Each row is a point on a landscape with many valleys, with its height.
A ball rolls from a point to the lowest of its 2 nearest points, and stops where none of them is lower. Distance is the straight distance between rows; heights are no part of it.
z_470: [-26  14  -7  -8   2  13  15  -1 -12 -31  -4 -16  25  -1  14  11  21 -23
 -29  21  11  -4  11  17]  h=16.1
z_31: [  1  -8   5   6   2 -15  -6  -6  12   2  -3  13 -12 -11  -2   2 -15 -18
  14   7  -9   4  -3   1]  h=33.6
z_464: [  9  11 -11 -16   4  -8  13   6 -14 -23 -11 -22  24  10  24   7  17   8
 -13  15 -11 -15  21   3]  h=62.5
z_417: [  1   7 -19  13  -5  15  16  -9 -37  -9  -5 -28  24   7   5  30  25 -10
 -20  25   5  19 -12  -1]  h=28.7
z_346: [-11   4  -2  -8   3   6  21   0 -14 -36 -15  -1  26   6  25  -2  14 -28
 -25  16  24   0   7  24]  h=11.6
z_557: [ 13 -22   4  22  -8  13  -5  -9  -5  21   2  19 -22   9 -30  -1  -2 -16
  18  -9  14  28 -32   2]  h=40.1
z_91: [ -4   1  16  -2  11 -30 -13   3  13  -2  -9  26 -14 -27  -1 -15 -21   1
   5  10 -14   0 -10  -7]  h=39.8
z_537: [-22   2  -8 -12  14   7  11  -1  -5  -3  -5   8  17   5  34  17  14   1
  -2  -4 -14 -23  -2  11]  h=43.1
z_978: [-20   2  -1   3  -9   5  17   5   2 -20  -8  13  12 -14   5   2  -4 -15
 -21  22  -6   1   2  21]  h=25.7
z_65: [ -7  -8  -9 -31  -6   7  12   5  -8   1  -6 -32  38  28  41  -7  15  -5
 -16  -8   8 -20   6  21]  h=51.0
z_507: [ -2   3   7 -16   4 -20   4  13  16 -22  -7  -7  11  -3  19 -16  -9   2
  -2   0  -7 -17  19   0]  h=56.8
z_528: [ 16  -7 -13  10 -20  -5  12   5   4  -5 -13   3   4  -4   6   2 -17 -13
  -7  27  -3  17   1  14]  h=42.2
z_998: [ 13   1   1 -13  -8 -17  13  12  -3 -22  -9  -9  16   6  14 -14  -2   1
  -8  14 -12   0  10   5]  h=59.8
z_749: [-24   7  22  11   8   3 -45  -4  17  18  -2  32 -30 -35 -40   7 -25  -7
  -8  11  13   0   1  -2]  h=33.3
z_633: [ 33   7   6 -10 -16   9  15  14 -53  -1   0 -15  38  30  -5   4  27  18
 -21  10  -2  17   3   6]  h=12.4
z_239: [  8  19 -15   4 -12   9   6  -5   6   7  14 -10 -15  -1 -14   1  -3  25
   0  -8   1 -12   9  -2]  h=2.6
z_263: [  2  -3  24  -9   9 -27 -22  -1  20 -10   3  -6 -22  -5  -4 -19  -3   5
  21 -19   4  -3   2 -26]  h=25.5
z_592: [ 14  -4  -5  20   1   0 -10  -6  12   5 -12   3 -19   5 -31   8  -1 -29
  19  16  11  27   2  -2]  h=19.7
z_885: [ 16   5  -5 -24  -4  17  16  17 -40  -1 -10  -9  37  26  16   3  23  16
 -34  15  -9  -3   6  11]  h=16.3
z_929: [  5  -3 -16  -1   1  17  25  -3 -30 -28 -24 -15  28  14  35   2  14 -25
 -35  20  34  14   2  26]  h=7.5
z_21: [  2  -6   6   6   7  -1  12 -10 -16 -12  17 -12  16  13 -20  10  29 -24
  16   3  -3  16  -5  -9]  h=65.1
z_491: [ -8   4  11  -2 -12  -9 -32  -4  20  26   5  21 -32 -24   0 -18 -40  22
 -13  -9   4 -10 -12  11]  h=31.9
z_41: [  0   0 -20  15   4  -3  25   6 -10  -3 -19   8  20 -13  22  19  -1  -4
 -12  33 -22   3  -5   0]  h=30.8
z_892: [ -4  10   5 -16   3  17  -3  12  -7 -24 -17  -7   1  28  14 -10  17  16
  -5 -23  32 -26  15  12]  h=73.6
z_73: [  1   6 -28   6 -10  22  18  -4 -22 -14 -22 -24  13  21  24  10  13  -7
 -24  15  27   0  -5  24]  h=3.0
z_690: [ 12  -1  16 -13   9   2  13   0 -39 -18  -2  -3  29  30   8   5  36  -3
   3  -6  -2   3  -8   2]  h=23.7
z_146: [-27  -2  -6 -23   0  13   9   9  -1  -6  -5  -6  25  16  40   3  13   1
 -17 -12   1 -32  14  20]  h=47.3
z_111: [-24   8   3  -9  17   1   1   8   8  -5 -13  29   4  -8  28   8  -3  18
  -6  -9 -16 -35   7   7]  h=37.4
z_445: [ 12   2  -2  -3  -2  -2  -3  -8  11  14  26  -1 -18 -11 -11 -14 -18  17
   8 -17 -18  -1  -8 -11]  h=52.5
z_601: [-16  15  10  11   8  -4 -39  -4  27  20  10  15 -33 -35 -40   3 -30   5
  -3   5   6   1  12 -14]  h=39.2
z_299: [  1 -10  23 -29   5  -4   2  20 -26 -13 -18  31  -2   4   4 -29   2  21
 -22  -1  -6   4 -23   0]  h=36.1
z_439: [ 15 -22   9  -7 -11 -17  -6   1   2  21   3  22 -17   1  15 -22 -27   8
   5 -13 -12  14 -31  12]  h=56.0
z_420: [-17 -12 -15  25   8   9 -11 -25  21  14   1 -18  -5   8   8  31  17 -35
  24   0   6   0   3   3]  h=13.6
z_693: [ 29 -11 -21  23 -26  18  22  10 -14   1 -19   3   7   4   7   7 -10  -4
 -19  26  12  28  -7  14]  h=38.9
z_702: [-23   8   6  -1   3   1   3   2   8 -14 -10  21   2 -14   7   6  -6   1
  -5   7  -9 -15   5  10]  h=31.3
z_960: [ 21   8 -19  21  26  -1 -13  -3  -8  36  -5  28 -14 -26 -25  -2 -38   0
  28  -4  -3  18 -18 -23]  h=65.6
z_42: [-22  -8   5   0 -11  10   6 -10   9  -2  13   4   2  -5 -25  10   7 -32
  -7  16  -6  14   0  10]  h=54.2
z_639: [-35   1  -3  -4  -2   4   3  11  31  -3  -2  -9  21  -9  45   9  -3   7
 -14  -7   0 -31  30  13]  h=43.0
z_321: [ -4   9  -1 -11 -20   0  16   3  -2 -24  12 -32  13   2 -20   4  14 -11
 -17  15   5   6  14   5]  h=50.2
z_544: [-28   2  30 -10  24 -15 -26  -4  13  13  10  28 -19 -32 -10  -8  -9   8
   2 -18  -4  -3 -18 -25]  h=20.7
z_127: [ -3  15  -5 -25  -1  24   8  12 -17 -14 -15   3   9  23  11  -2  17  23
 -17  -7  14 -25  13  11]  h=75.7
z_586: [ 25  -8  -5  17  -6  -6  15  -4 -22 -19  -8 -29  12  24   6   3  22 -20
  12  12  15  18   1  -1]  h=20.6
z_966: [ 17 -13 -10  14 -31  12  18   1  -8   1  14 -24   7  14 -22   7  14 -17
  -7  17   7  34  -5   5]  h=28.4
z_69: [ 27  -7 -12  14   5  22  28  12 -48   8 -16   9  24  11  11  34  12  14
 -11  11  -6  21 -19 -10]  h=33.8
z_283: [  5   3  -3   5  17  -9  10  -8  -6 -13  11 -27  15   4 -15  17  25 -22
  24   6  -6   5   9 -25]  h=67.3
z_184: [  2  -3  12 -25  17 -14   9  14  -4   0  -3  30  14   2  18 -20  -1  20
 -12   2 -37 -18  -6   2]  h=40.2
z_707: [ 12  -4   7  -5   2   2   7 -12  -4  19  37   1  -2   1 -25 -19   1  14
   8 -18 -19  11 -22 -12]  h=55.6
z_329: [ 18 -19  19  -1   9 -27 -19  -4   9   0  -7   0 -23   1 -11 -22   1 -16
  33  -7   3  27 -15 -26]  h=56.1
z_79: [ 16 -14  -8  14 -30  18  18   1 -14  14  16  -5   2  17 -17   0   6  -4
  -2  -1   6  21 -16   9]  h=31.6
z_625: [ 17   3   9 -10 -29  14  20  10 -40  -5  13 -20  31  21 -17  -4  23   3
 -23   8   6  18  -1  15]  h=13.4
z_220: [ 18   2  18 -12 -17   2  15   4 -31  -4  22 -14  21  17 -29 -10  24  14
  -8  -4  -7  12  -5  -3]  h=16.9
z_828: [  0   7 -10 -10 -22  12   4  12  15 -11 -12 -29  -2  16  10 -14  -3   2
  -3 -13  37 -19  23  21]  h=46.0
z_530: [-10  -5   5   8 -17  -1 -19   2   4  27  -3  44 -20 -25   0 -12 -35  12
 -16   5  -4  -7 -21  25]  h=40.0
z_609: [ 32  -1  11   1  -2  -3  13  -2 -47 -11  -2 -21  36  37  15  -1  41  -4
   1  -4  10  11  -5   5]  h=20.4
z_58: [-25  -5  30 -26   1 -13  -9   5   9  -4  16  21  -3 -22  -4 -29  -5  11
 -21  -6 -20  -9 -18  -5]  h=70.7
z_192: [  0  13  -7   1  -2  17   5  -1 -17  -8 -13  15 -16   6  -8   6   1   8
   8  -4  14  -4  -7  13]  h=79.9
z_605: [ -2  -9 -21   6 -19  -4  14   0   8   6  -4 -16  13  -1  30   4 -11 -11
 -11  21 -12   0  -1  19]  h=42.4
z_775: [  2  -1 -32  14 -14  15  10 -10  -7   0 -17 -32  -1  23  30  11  12  -6
  -3   6  28  -3  -6  19]  h=7.7
z_466: [ -9  -1   2   3  21 -13   0  -7  15 -13   8  -8   4 -12 -19  17  12 -26
  22  11 -12   7  13 -23]  h=70.0
z_820: [ -8   7 -19  29  15   1  15  -5  -8   2 -21  28  10 -26   9  29  -9 -16
   3  33 -18   3  -5   2]  h=35.2
z_370: [  5  -8  -2  10  -4  -1  -1   2  -1  26  -5  42 -13 -17   8  -8 -35  15
  -3   3 -22   0 -27  13]  h=45.9
z_164: [ 10  22 -14   0  -4  20  13  -8 -19  12  22 -16   5  11 -20   7  17  32
  -6 -10  -8 -12   2  -8]  h=8.3
z_757: [ 13  17  -7  -8   7  -7  18   6 -29 -15  -2 -21  31   5   4  17  20   8
  -9  22 -20   1  10 -12]  h=63.5
z_484: [-18  11   5 -11  14  -4  15   2  -8 -26  10   1  19  -8  -8  14  15  -1
  -4  11 -22 -11   9  -5]  h=75.5
z_549: [  8 -21  -2   3 -10  -4  -4  -8   3   0  -1   0  -7  23  18  -7   3 -13
  23 -16   8   0 -11  12]  h=63.2
z_301: [  2  -2   4   3  -3   9  -3  -6  -4 -25 -19  -6  -7  17   4  -5  13 -21
   8  -6  37   1   1  15]  h=68.7
z_135: [ -2   7  -2  -9   8  -2   4  -2  10  13  10  13  -7 -13   8  -3 -14  23
  -1 -10 -28 -19   1   1]  h=48.3
z_728: [ -8  -2  -4  15  -2   9 -15 -13  18 -10 -22  10 -16   1   3  14  -4 -35
   3  18  24  11  10  19]  h=7.4
z_545: [ 20 -18   2  22  -9   2 -18  -6  11  31   5  15 -29  -2 -37  -8 -19 -13
  13   3   5  36 -22  -6]  h=44.3
z_106: [-41  -6  15  -1  16  -4 -11  -8  23   0  20  15   4 -22   5  14  -2 -12
   7 -16 -17 -16   8  -3]  h=62.7
z_551: [  4  -4  24 -28   9 -25 -15   7   6 -15  -2   0 -14   2   9 -29  -1  16
   5 -17  -2  -5  -5 -17]  h=31.0
z_915: [-11  24  -5  10  36   4  -9  -6  13  12  11   7 -15 -31 -26  11 -17  13
  21 -19  -4  -7  12 -37]  h=49.7
z_345: [-35  -2   5   5   6   8   1 -13  14   6  16  12   0 -15 -16  19   8 -23
  14  -2 -15  -2  -4   3]  h=58.3
z_641: [ -9  -4  10  -8 -19  -2  -8   3  15  -7   5   1 -13  -5 -16 -16 -12  -9
  -6  -1  10   5   1  11]  h=42.9
z_588: [-15   6  -8  10 -10   9  -1   0  25   0  21 -36  -2   7  10  10   5  20
   6 -24  13 -18  29  -5]  h=31.4
z_760: [  4  -4  19   2   2 -17 -23   1  27   1  10 -19 -24   4  11 -19  -5  20
  22 -37  16 -12  16 -21]  h=31.7
z_930: [  7  18  -8   0  29  -8  15   1  -9  -4   3   5  10 -11 -15  10   1   8
  21   2 -19  -3   1 -28]  h=57.0
z_256: [-15   1   0 -34   5  12   1  13   7   5  10   4  10  12  25 -15   3  30
 -18 -16 -19 -35  18   9]  h=27.4
z_337: [  1   5 -14   2 -12   5   6  -7   5   1  22 -47   9  15   4   6  23  15
   3 -15   3 -16  18  -5]  h=27.3
z_266: [ -4   4  13 -22  19   0  10   8 -22 -32 -10  11  18  14  14   0  23  -1
  -5  -5  -1 -10   0   4]  h=28.0
z_116: [ 30   0 -13  27  22   6  17   8 -35  19   3  12  10   4 -35  -2   4   0
  30 -18   6  28 -26 -35]  h=67.4
z_55: [  1  -3 -14  10 -30  17   6  -8  -2   5   4 -11 -11  12 -11   2   8  -4
   5  -6  15   4  -8  18]  h=35.1
z_514: [ -2  -7   0   2 -21   5   3  -2  16 -10  10  -9  -3   0 -30  -2   1 -31
  -9  22   5  27  10  11]  h=50.9
z_923: [  8  -2  17 -29  18 -22  -2  14  -2  -6  -9  21  -3   6  16 -21  -2  21
   1  -8 -20 -14  -5 -11]  h=35.9
z_851: [ 13  12 -25   0 -25  12  18   9  -6 -12 -17 -14   6   6   6   0  -8   8
 -22  17  15  -3   8  19]  h=13.7
z_651: [ 14 -21   0  17  -7  -7  -4  -4  14  27   4  14 -11 -17 -23   2 -26 -21
  11  18 -14  37 -10  -6]  h=48.6
z_670: [ 11  12 -20  18  29   5  -7  -3 -13  15 -14  21 -14 -14 -27   6 -16   0
  35 -11  11   6 -16 -26]  h=69.1
z_411: [ -8  13  11 -11   4  12   2  -3   5  -1  29 -15   0   5 -10  -3  15  24
   1 -27  -6 -17  13 -10]  h=17.2
z_326: [-22  12 -25  16   1   1   2  -8  14  -5  -6 -29   6 -14  26  35   5  -3
  -6  14  -2 -14  20  -6]  h=33.0
z_503: [  1  -6  10  -2  -7  -9  17  24   0  -1 -15  37  14 -11  12 -26 -16  14
 -28  23 -25   1 -11  15]  h=32.1
z_347: [  4   0 -12 -16 -12   8  11   4  -5  -4   3 -20  12  22  19 -10  12   3
  -3 -10   9 -16   4  15]  h=54.1
z_194: [ 12  -9 -17   3 -18 -11   5 -10  18   9  12 -17  -7   3  10  -4 -11  -7
  16  -3  -8   3   7   6]  h=59.3
z_921: [-10 -14  -1  12  14 -12 -26 -15  24  23  -4  21 -10 -10  -5  17 -19 -30
  26   4  -6   3   0   4]  h=27.6
z_977: [ 13   1  -6   6 -19  -4  11 -12  -1   5  33 -48  14  24 -11  -4  27   1
   1 -14  -2  -2   7  -8]  h=24.1
z_648: [-14 -16  21   3  -3  -6 -23  -8  27  -3   7  -9 -16  11 -12 -12   9 -23
  20 -15  16   3   8  -3]  h=32.2
z_680: [-21 -10  17   9  17 -13 -43 -11  25  25   9  22 -22 -21 -14   4 -18 -13
  13  -9   4   0   0  -9]  h=34.8
z_475: [  4   8  19  -1  24 -11 -12 -10   6   4  19  -6 -17  -7 -21 -16   5  11
  24 -31   0  -2  -8 -39]  h=18.2
z_362: [-18   2  -7  12  -8  15 -11  -2  15  -4  -3 -16 -10   7  15  14   6   3
  10 -18  25 -19  22   6]  h=36.3
z_818: [-12   6  10 -17 -15  -1   5   6   3 -21   8  -2   3  -5 -16 -13  -1  -4
 -14   4   0  -1  12   9]  h=46.6
z_169: [ 16  11 -12  17  20  13   5   2 -30  12  -5  15 -12   1 -34  -1  -2   9
  27 -11  13  11 -28 -26]  h=69.9
z_794: [ 14 -19   6  10 -19  12   5  -4 -10  18  20   4 -15  17 -23 -17   3   1
   8 -21   7  17 -29   3]  h=35.4
z_863: [ -4  -5  -2  23   1   6 -28 -10  20  15 -18  21 -22  -2 -24  17  -8 -33
  12  18  18  19   0  13]  h=13.9
z_523: [-29  -5   8  -3  -2  -6 -10   9  39  -8  10 -14   7 -11  27   3  -6  -9
   0 -12   1 -15  34   4]  h=48.5
z_268: [ -1  -7   0 -14  -7  10  24  28 -15   1 -21  36  33   4  23 -26  -4  15
 -41  22 -22 -11  -4  24]  h=25.6
z_232: [ -5   2   8  19   8   8 -44 -12  19   8 -18  20 -35  -2 -26  10 -13 -20
  15   4  34   4   6   6]  h=19.9
z_972: [ -9   4  14  11   2   0 -33  -1   9   7 -17  28 -35 -17 -21   4 -20  -4
   2   5  20   0  -2   3]  h=26.2
z_979: [-33   8 -15   3   0   2   7   3  16  -9  -8 -16  18 -11  38  18   5   1
 -19  10  -8 -23  16  11]  h=38.1
z_912: [ 13  -8 -10  -8 -18   0  16   0  -5   6  13 -12   8  13   8  -4   2   5
  -1  -1 -13   2  -7  11]  h=56.9
z_361: [ 12  -8  -5 -17 -12  15  28  23 -30   2 -11   9  39  17  24  -5   8  13
 -41  20 -20   1  -4  22]  h=20.1
z_709: [  9  -7   8  -9  -2 -17 -17   4   5  23  -8  36 -19 -12  22 -25 -33  26
 -10  -8 -15  -4 -27   8]  h=51.3
z_894: [ -8 -13  22  -3   0 -32 -33  -5  39   9  12   8 -16 -27   0 -18 -28 -14
   5   1 -15   3   5  -4]  h=47.7
z_764: [  8   7 -26  12  -2   8  23   8 -26 -13 -24 -10  25  -1  25  22   6   0
 -29  37  -5  11  -4   6]  h=27.1
z_113: [  2  -3   6  13   5  -9 -21 -11  25  -8  -4  -8 -21  10 -24  -2  12 -27
  24  -3  18   9  14  -7]  h=26.4
z_53: [ -7  12  13   7  -8  -3 -43   1  26  20   7   6 -38 -24  -6 -10 -39  29
  -7 -19  20 -12  14   3]  h=24.2
z_922: [ 19  10  -7   8   8   2 -13  -7  -1  34   2  27 -30 -23 -18  -7 -38  22
   8  -8  -5  12 -27 -10]  h=61.6
z_3: [  0 -14  12   6  -3 -25 -30 -14  42  16  12  -3 -16 -11 -16  -6 -17 -23
  14   7  -7  11  13  -3]  h=52.6
z_742: [-14   1 -18  15  -2   5   1 -13  10  -5 -11  -3  -1  -5   6  26   6 -30
   2  22   4   2   4  11]  h=0.2
z_644: [-13   2 -14  10 -18  20  -7  -8  10   2  -8  -4 -17   7   5  14  -2  -6
   5 -10  25 -10   4  22]  h=39.3
z_109: [  5 -21  22  -4   1 -30 -28  -1  16  -3 -15  10 -22  -3  -1 -21 -12 -26
  17   2  12  14 -12  -4]  h=51.4
z_110: [-10   4  -5  -1 -12   9  22   2 -12 -18  -3  -5  21  -8   5  13   9 -20
 -28  32  -6  11   2  13]  h=21.2
z_917: [ -7 -14  25  -6   6 -37 -37   3  15   4 -18  22 -23 -24   9 -17 -23 -12
   0  13   1   8 -18  -4]  h=45.8
z_160: [ -7   9  -1 -20 -11  17  11   0 -10  -2  22 -13  10  13 -12  -2  15  22
 -12 -16  -9 -16   5   7]  h=12.8
z_538: [ 28   0   2  20  16   3  13   4 -32  -1   5   1  11  10 -36   3  19 -10
  26  -2   4  28 -17 -29]  h=65.0
z_988: [ -3  14   8   2 -12   4 -23   5  15   3   1  -3 -35  -7 -18 -15 -17  25
   1 -17  20 -10  12  -5]  h=15.9
z_233: [  9  -1  -7 -15   5  -3  13   7  -4  17  -1  26   7  -3  19  -9  -9  26
 -13   4 -38  -9  -8   5]  h=44.1
z_535: [-11   5  16  -8  24  -6 -15  -8  -1   8  14  10 -21 -23 -27 -12  -2   7
  13 -20  -1   7 -18 -35]  h=11.8
z_52: [-20   6 -14  -7 -11  23   7   8   8 -13 -11 -35  13  13  24   5   9  -3
 -14 -10  39 -22  21  19]  h=49.8
z_391: [ 11 -26  12  -8 -10 -18 -10  -2   3   7  -1   7 -20  14  16 -28  -9   2
  17 -25  10   6 -27   5]  h=59.9
z_763: [  4  10 -25   9   1  -2   8  -6   2  -6  -6 -27   4   7  19  23  11   8
   4   3   0 -13  13  -3]  h=28.3
z_797: [  2 -10   5  15   6   0 -12 -10   9  -8 -14  -4 -16  20  11   0   7 -21
  29 -16  23  -4  -1   9]  h=66.0
z_524: [ 33 -11   4  22  -6  -5  15  -4 -37  -4   2 -32  32  31   6   8  36 -19
   6   5  13  24  -5  -7]  h=17.0
z_395: [ -3   4   1  -9   7   4  -1   3  -3 -30 -29   5  -2  16  28   1   6  -3
   1 -10  29 -19  10  15]  h=71.3
z_722: [ 13   7 -16   6   3  19  21   3 -56   5  -9 -18  33  13   6  37  29  14
 -22  19  -6  16 -17  -6]  h=31.5
z_807: [ -7   1 -21 -12 -13  -5  13   9  20   8  -1 -13  18  -2  32  -7 -14  11
 -17   7 -14 -22  14  19]  h=37.6
z_869: [-35   2  29   8  29 -10 -34  -4  22  13   9  27 -15 -40 -12   7 -18  -1
   5  -8  -5 -11   2 -15]  h=29.0
z_638: [ 25   2  -7   5  18 -11  25   9 -22  -4   3   3  20 -13 -16  13   1   0
  11  17 -25  19  -4 -28]  h=59.7
z_676: [ 15  -1  -5  14  -3 -10 -23  -6   8  33  -3  31 -32 -24 -15  -2 -45   3
   5   8  -1   9 -18   2]  h=57.9
z_773: [ 13   7 -29  13 -24  12   7   0  -1  -1 -25 -14 -11   9  11   8  -8  -7
  -4  16  24   4   8  23]  h=13.5
z_207: [ -8 -11   8  -3 -26   1 -17   3  23  -8  -4  -2 -14  -1 -28 -17 -13 -29
 -10  14  20  19   6  18]  h=47.0
z_968: [-19  -9  22  -7 -12  -6 -24  -4  25  -5   4  -1 -20  -3  -6 -19  -8  -7
   8 -17  25  -4   6   5]  h=37.7
z_570: [ 22   4  -4   0   8  -2  24   3 -37  -5   2  -8  25  11  -3  21  20  10
   4  10 -19   9  -4 -14]  h=61.9
z_780: [ 18  -7   4  11   5   1  13   1 -18 -10   4   2   1   8 -26   7  12 -17
  17   7   6  25  -8 -12]  h=62.8
z_289: [ -1  -2  17 -27  15   0   4  14 -25 -19 -20  29  13  14  15 -15  10   5
 -11  -1  -5  -6 -14   9]  h=32.0
z_422: [ 18   3 -18  14  -5  -4  12  -7 -10 -13 -11 -34   6  11   5  16  17 -10
   8  18   4   5   9  -6]  h=24.3
z_297: [  0  -1  -5 -26  12  -6  12  -3  -7  -2  12 -14  25  14  28   3  19  17
  -1  -9 -32 -21  10  -9]  h=66.9
z_500: [ -9   1  -8 -24 -13   4   8  13  21  13  11   0   9   3  22 -22 -15  25
 -23 -13 -16 -29  14  15]  h=32.3
z_94: [-17 -14 -23  22   3   3  -9 -25  22  17  -3 -11  -3  -6  12  37   3 -40
  11  23  -4  10   1   5]  h=7.3
z_254: [  9  -9  -9  10 -22  12  21  -2 -21 -12   4 -16  20  12   0  12  14 -19
 -15  21   7  27  -2  13]  h=25.4
z_976: [ 15  -4  20 -21  14  -1   6  -2 -22  14  26  11  -3  -3 -22 -27   4  26
   1 -19 -18  16 -37 -23]  h=58.4
z_145: [ 16   5   3 -24  12 -11  14   4 -17  -4  11   0  17  14   9  -4  11  22
   2  -5 -30  -5   0 -10]  h=64.9
z_795: [  1   5   8   9  -6  -8 -17   7  27 -13  -1 -18 -20   1   6  -8  -3  14
  18 -21  23 -13  31 -10]  h=36.9
z_909: [-23 -10  18 -13   8 -17  -4  -7  17   2  22  16  -5 -14  -4 -12  -8  -2
   5 -10 -23  -3  -6  -4]  h=67.0
z_49: [  5  11   1 -18  22   9  13  -4 -23   4  17   5  10  16  -4   2  21  26
   1 -19 -27 -15  -5 -14]  h=63.0
z_172: [-17   6  12 -20  13   8  -1   9  13  -4  20  -3   7   5  16  -2  10  30
  -5 -31 -12 -26  23  -8]  h=22.0
z_458: [  4   8   6   1 -11  -1 -12   7  18 -24 -14 -20 -12   9   0 -10   0  -3
   8  -9  31  -9  27   2]  h=41.3
z_671: [  5 -15  21 -23  -4 -10   8  26 -13   1 -13  38   8  -5  12 -33 -12  18
 -26   8 -22   5 -25   5]  h=37.3
z_418: [-14  -4  19   5   8 -13 -39  -7  40  16  21   3 -21 -25  -3  -4 -26   1
  12 -17  -2  -7  20 -14]  h=41.4
z_90: [-16   6   7  -1  11 -13  10   1   9 -26  -2  -4  13 -16  -9  10   9 -23
   0  24 -14   4  17  -7]  h=72.9
z_847: [ -8  16  -3   6  30  -5  -1  -3   2   6   1  22  -6 -25 -14  11 -12   9
  18  -7 -13 -12   2 -21]  h=53.5
z_408: [-16  -6  -4  18  13  -1 -17 -15  25   7   5  -3  -9  -6  -1  23   0 -19
  28  -7   1  -8  12  -4]  h=20.3
z_303: [ -6  21  10   7  21   0 -27  -9  22  15  19   0 -31 -32 -43  -7 -16  15
  10 -12   5   5  12 -38]  h=44.9
z_482: [ 22   4  10  -4 -10  -1  13  -8 -14   6  35 -24  12  21 -22 -16  25  14
   2 -18  -9  -2  -3 -11]  h=20.5
z_784: [ -7  10 -27  -4  -7   4  20   1 -20  -9 -13 -30  24   2  27  19   9   4
 -37  30  -6  -2   0   7]  h=24.0
z_741: [-10  16 -13  -4   2  23   6   1 -13 -12 -16   8  -6  14   6  17  15  22
  -4  -8  13 -27   5  13]  h=77.7
z_846: [ -3   2 -26  33  12   4   3  -9  -3  22 -19  23  -6 -19   9  34 -17 -19
  14  19  -9   5 -11   7]  h=39.1
z_991: [-10  16 -26 -12 -11  12  17   9  -4 -10 -19 -14  20   1  24   7   1   6
 -35  20   5 -22  13  19]  h=19.2
z_531: [ 13  18  -3   6  -2   6  -7   0   6  -2  -2  -6 -26   7 -13 -10  -1  34
   7 -22  16 -17  11 -11]  h=9.0
z_12: [  0 -12  -3   9 -14 -15 -14 -14  38  11  24 -16 -10  -2  -6  -3 -11 -14
  16  -3  -6   6  13   1]  h=56.2
z_433: [  2  26  16   2  24   2 -29  -5  11  15   9  -1 -39 -29 -21 -15 -15  37
   9 -25  13  -6  -4 -44]  h=49.9
z_520: [ 15   6   7 -17  22   6  10  -2 -28  10  16  14  -8  13 -19 -11  11  30
   6 -28 -14  -3 -23 -20]  h=60.7
z_996: [ 16  -4   8   0   5 -15   0   0  -4  -7   3  -2 -11   4 -19  -8   6  -4
  21  -4   2  14  -8 -16]  h=60.0
z_151: [-23  -3  21 -18   0 -13  -9  18  32 -22  -1  -8   9  -6  24 -12 -11   6
   0 -20   8 -16  31   1]  h=52.7
z_640: [ 32 -20  -9  21 -16  21  28  15 -25   3 -12  14  17   1   8  21  -6   3
 -12  18   0  31 -14  -2]  h=36.6
z_293: [ 17 -14   4  17   6 -16 -26 -11  16  47   6  23 -20 -29 -25  -5 -40 -13
  13  10 -11  28 -21 -13]  h=53.2

Two balls start at each pair of points below. Name the first point that both come to, or write never.
z_194 and z_347 => never
z_146 and z_807 => never
z_145 and z_998 => never

Call two points neighbours if one is among the 2 nearest of the other. Go from one point of each pair to the other, from neighbour to neighbour, staying as low as possible. Name the highest point that can't be avoided.
z_524 and z_633 => z_671
z_863 and z_73 => z_846
z_239 and z_524 => z_605
